Each scene shows the same named points in several views. A view is turned or mirrored, shifted and resized as a whole, has a little noise and may leave points out.

Scene 1
View 1
z920: [-22  10 -40  21  10   1  16 -16   3   5 -21 -13  -7   9  -9  21   5  16
 -18 -35  -2  -3   8 -16 -35   1  -1   0]
z857: [  1  30   4  21 -16 -10   6 -13 -21  25 -24 -30   6  -9 -30  22  -2   9
  -8 -24   4  -4  12   6 -13 -29   0  31]
z342: [  8  30  18  17 -14 -16   5 -20 -11  31 -19 -36   6  -9 -34  16  -5  16
  -7 -26   5 -13  11   5 -10 -26   6  29]
z320: [ 11  30  26  16 -18 -20  -2 -18 -22  34 -10 -45   6 -16 -28  15   2  10
   0 -22  10 -12  13   9  -4 -39   9  33]
z831: [ -3  14 -12  21   2  -8   1 -25  -8  13  -4 -32  -5  -1 -10  18   9  15
 -10 -27   7 -12  16  -8 -22 -17  10   4]
z687: [-14  24  -4  23  -2 -10  -6  -8 -43  19  -7 -33   3 -17  -2  28  22  -5
   1 -17   7   7  23  11 -17 -40   6  26]
z56: [ -9   6 -19  23   7  -3  -2 -24  -6   9   8 -36  -7   0   2  23  17   9
  -6 -23  10 -13  18  -7 -24 -20  14  -4]
z558: [-24   7 -44  21  14   3  13 -15   0   2 -18 -11  -8  10  -6  21  11  13
 -18 -32  -1   2  11 -16 -38   3  -1  -3]
z206: [ -1  17  -8  17  -4  -6  11 -23   8  18 -21 -26  -1   3 -28  13  -9  24
 -17 -35  -1 -15   6 -11 -23  -7   3  11]
z549: [ 13  33  19  16 -22 -15  10 -20  -7  33 -31 -34   7 -10 -43  14 -15  19
 -11 -28   2 -13   6   5  -6 -25   2  39]
z766: [-16   6 -29  23  10  -1   2 -16 -12   7   1 -25  -7   1   6  25  21   6
  -8 -23   7  -1  20  -6 -30 -19   9   0]
z713: [ -9  11 -11  22   4 -10  -2 -17 -16  11   4 -34  -5  -6   1  22  17   4
  -5 -21  10  -7  20   1 -23 -27  11   7]
z136: [-22  -7 -39  25  22   1  -5 -21 -12  -2  20 -28 -13   5  27  24  32   2
  -6 -19  12  -5  24  -7 -35 -17  15 -20]
z91: [ -2   9  -7  21   5  -8  -6 -24 -10  15   9 -39  -9  -5   0  20  16  10
  -1 -19  14 -12  20  -1 -21 -29  17   2]
View 2
z342: [-10 -36  50 -24 -21  11  27 -17  11  25  -7  17  27  14  49  13   5  32
 -19 -38  20  10  -8  24  16  21  -9 -40]
z766: [-42 -11   5  -9 -27 -26  49 -16   8  40  -8  -4  27  31   2 -19  -5  28
 -22   5   2 -17  -1  27  22  -5 -33  31]
z920: [-23  -4  -4 -20 -20   0  62 -12 -28  31   6   0  35  25 -16   0  11  27
 -27  -5   3 -48  10  10  26   9 -41  30]
z91: [-35 -30  15  -2 -23 -29  31 -11  30  40  -4   2  14  20  30  -8  -2  23
 -21   4   5   0 -16  33  15 -24 -28  12]
z320: [-20 -35  65 -27 -24  10  20 -21  24  25 -24  21  31  14  64  -2 -13  45
 -14 -48  15  30  -3  35  14  28   5 -59]
z136: [-53 -11 -18   2 -22 -47  46 -13  18  48  -5  -9  17  33  -3 -26  -1  20
 -30  30  -6 -22  -6  32  21 -36 -47  60]
z857: [-17 -24  47 -29 -26  10  30 -20   7  28 -16  17  34  15  36  -1  -5  42
 -17 -36  11   4   2  25  19  28 -12 -33]
z687: [-55 -10  35 -19 -36 -22  29 -26  29  39 -32   3  34  32  29 -41 -29  50
 -18 -15   4  15   4  42  18  11 -11  -5]
z206: [ -3 -29  22 -22 -15  13  46  -8 -14  26   4  10  31  15  16  21  23  23
 -23 -25  13 -27   3  12  22  11 -27 -10]
z558: [-25   0 -11 -19 -24  -4  65 -13 -25  35   2  -1  36  29 -21  -5  13  24
 -28  -2   1 -51  13  11  31  10 -43  35]
z831: [-25 -26  15 -13 -18 -12  41 -11  10  33  -1   6  20  21  22   1   6  25
 -21  -6   8 -14  -7  26  17  -8 -26   8]
z549: [ -2 -35  69 -38 -23  31  27 -16   3  19 -18  26  32  11  55  13   4  43
 -16 -61  22  12   1  24  16  42   2 -65]
View 3
z687: [-21  33  16  -1  41   3  13 -27 -30  -4  -5  21  36  -8 -12 -21  49  -6
   7   9 -25 -20  54  52   2  -5 -17  21]
z857: [-34  55   6   0  34 -22  -9 -37  12  -8  12  34  42  -9 -13 -31  29 -16
 -16  13 -31 -10  49  39   9  12 -24  42]
z320: [-37  62  -2  -3  35 -30 -19 -44  20 -13  13  37  49 -16 -17 -44  19 -19
 -37  19 -32  -2  51  37   7  23 -24  54]
z558: [ -8  24  44   3 -25 -27  58  40  35   6   2  20  20   3   9  29  39   6
  45 -35 -24  -4  10  19  31 -20  32  19]
z206: [-32  54  23   4 -16 -45  16   9  59   0  20  38  36   1   1   0  14 -10
  -1 -17 -34   5  18   7  31   5  12  45]
z342: [-38  64   5   3  20 -39 -13 -31  38  -6  21  42  48  -9 -11 -25  14 -18
 -20   7 -38   1  39  26  17  19 -19  55]
z136: [-26   3  35  14 -24  21  72  34 -15  -1 -13 -26  19 -16 -17   0  50  33
   1 -23 -11  -3  29  45   8 -16  58 -15]
z549: [-34  80   0  -4  36 -57 -34 -51  47  -6  26  65  54   0  -2 -25  13 -35
  -9  15 -42  -3  42  16  20  19 -46  76]
z91: [-37  33  14   3  -6  -1  27   1   6  -8  -3  -3  32 -20 -20 -24  30   9
 -30  -9 -16   3  35  39   8   7  27  12]
z56: [-32  29  21   7  -8   0  43  13  10  -6  -1  -5  29 -18 -15 -14  33   8
 -11 -14 -22   3  29  37  13  -5  33  11]
z766: [-22  19  29   6  -7   1  45  18   0  -1  -2  -3  24  -9  -7   4  44   7
  10 -23 -23  -4  28  37  15 -13  25   6]
z920: [-12  32  40   4 -23 -29  47  34  42   3   3  22  20   8   6  24  38   2
  37 -31 -30  -5   7  19  30 -17  24  21]
z713: [-28  31  18   5   5  -1  29  -4  -1  -4  -3   2  33 -14 -16 -19  35   5
  -9  -7 -22  -2  37  41   6  -3  19  15]
View 4
z766: [ 22  16  -6 -18  10   3  12 -10 -33  12  24  20  -4  -8  -5 -25   5  -3
 -10  -2   4   6 -10 -13   8 -14 -27   5]
z831: [ 20  18   3 -13  14  17  -5 -16 -30  -7  14  15  -8 -12 -11 -24  -2   2
 -15   0 -10   5 -15  -9   6 -15 -16  -2]
z320: [ 16  25  27 -25 -10  37 -33  -7 -14 -24   7   4  -8  -9  -5 -28 -27  26
   1  -8 -21   8 -20 -10  -9 -30  18  -7]
z687: [ 25  25  13 -30 -20  15  -5   3 -19  14  29   8  -5  -2   8 -34 -11  16
   7 -14   4   9  -8 -23  -6 -31   1   5]
z549: [  9  18  24 -24 -16  58 -41 -20  -1 -28   9   3   1  -3 -11 -27 -30  37
 -11   4 -28  30 -25   1   5 -42  19  -7]
z56: [ 22  20  -1 -16  15   3   2  -8 -38   0  14  18  -8 -13  -5 -25  -1  -3
  -7  -5  -2   0  -9 -14   4 -10 -21   0]
z91: [ 20  23   6 -19  14   5  -4  -3 -37  -5  12  17 -15 -14  -6 -26  -5  -1
  -4  -9  -6  -8 -11 -17  -2 -11 -12   0]
z713: [ 24  20   5 -22   2   9  -1  -5 -32   1  16  15 -10  -8  -4 -26  -7   3
  -3  -7  -2  -2  -9 -15  -4 -18 -13   1]
z206: [  9  11   1 -12  15  34 -15 -29 -19 -18   7  15  -2 -10 -19 -20 -10   8
 -26   7 -17  25 -18   6  16 -21 -20  -2]
z857: [ 13  18  15 -22 -11  37 -20 -16 -10 -10  16  10  -2  -3  -6 -26 -18  23
 -10   0 -15  23 -15  -5   4 -32   3  -3]
z558: [ 14   7 -19  -8  19  13  15 -28 -27  15  22  23   8  -2 -15 -21  10  -8
 -29  11   4  26 -10   0  23 -15 -43   4]

Which points are out of place in each view (at most two, in the order of its rows)? Write - if all are in place.
view 1 => z549
view 2 => z320
view 3 => z857
view 4 => -
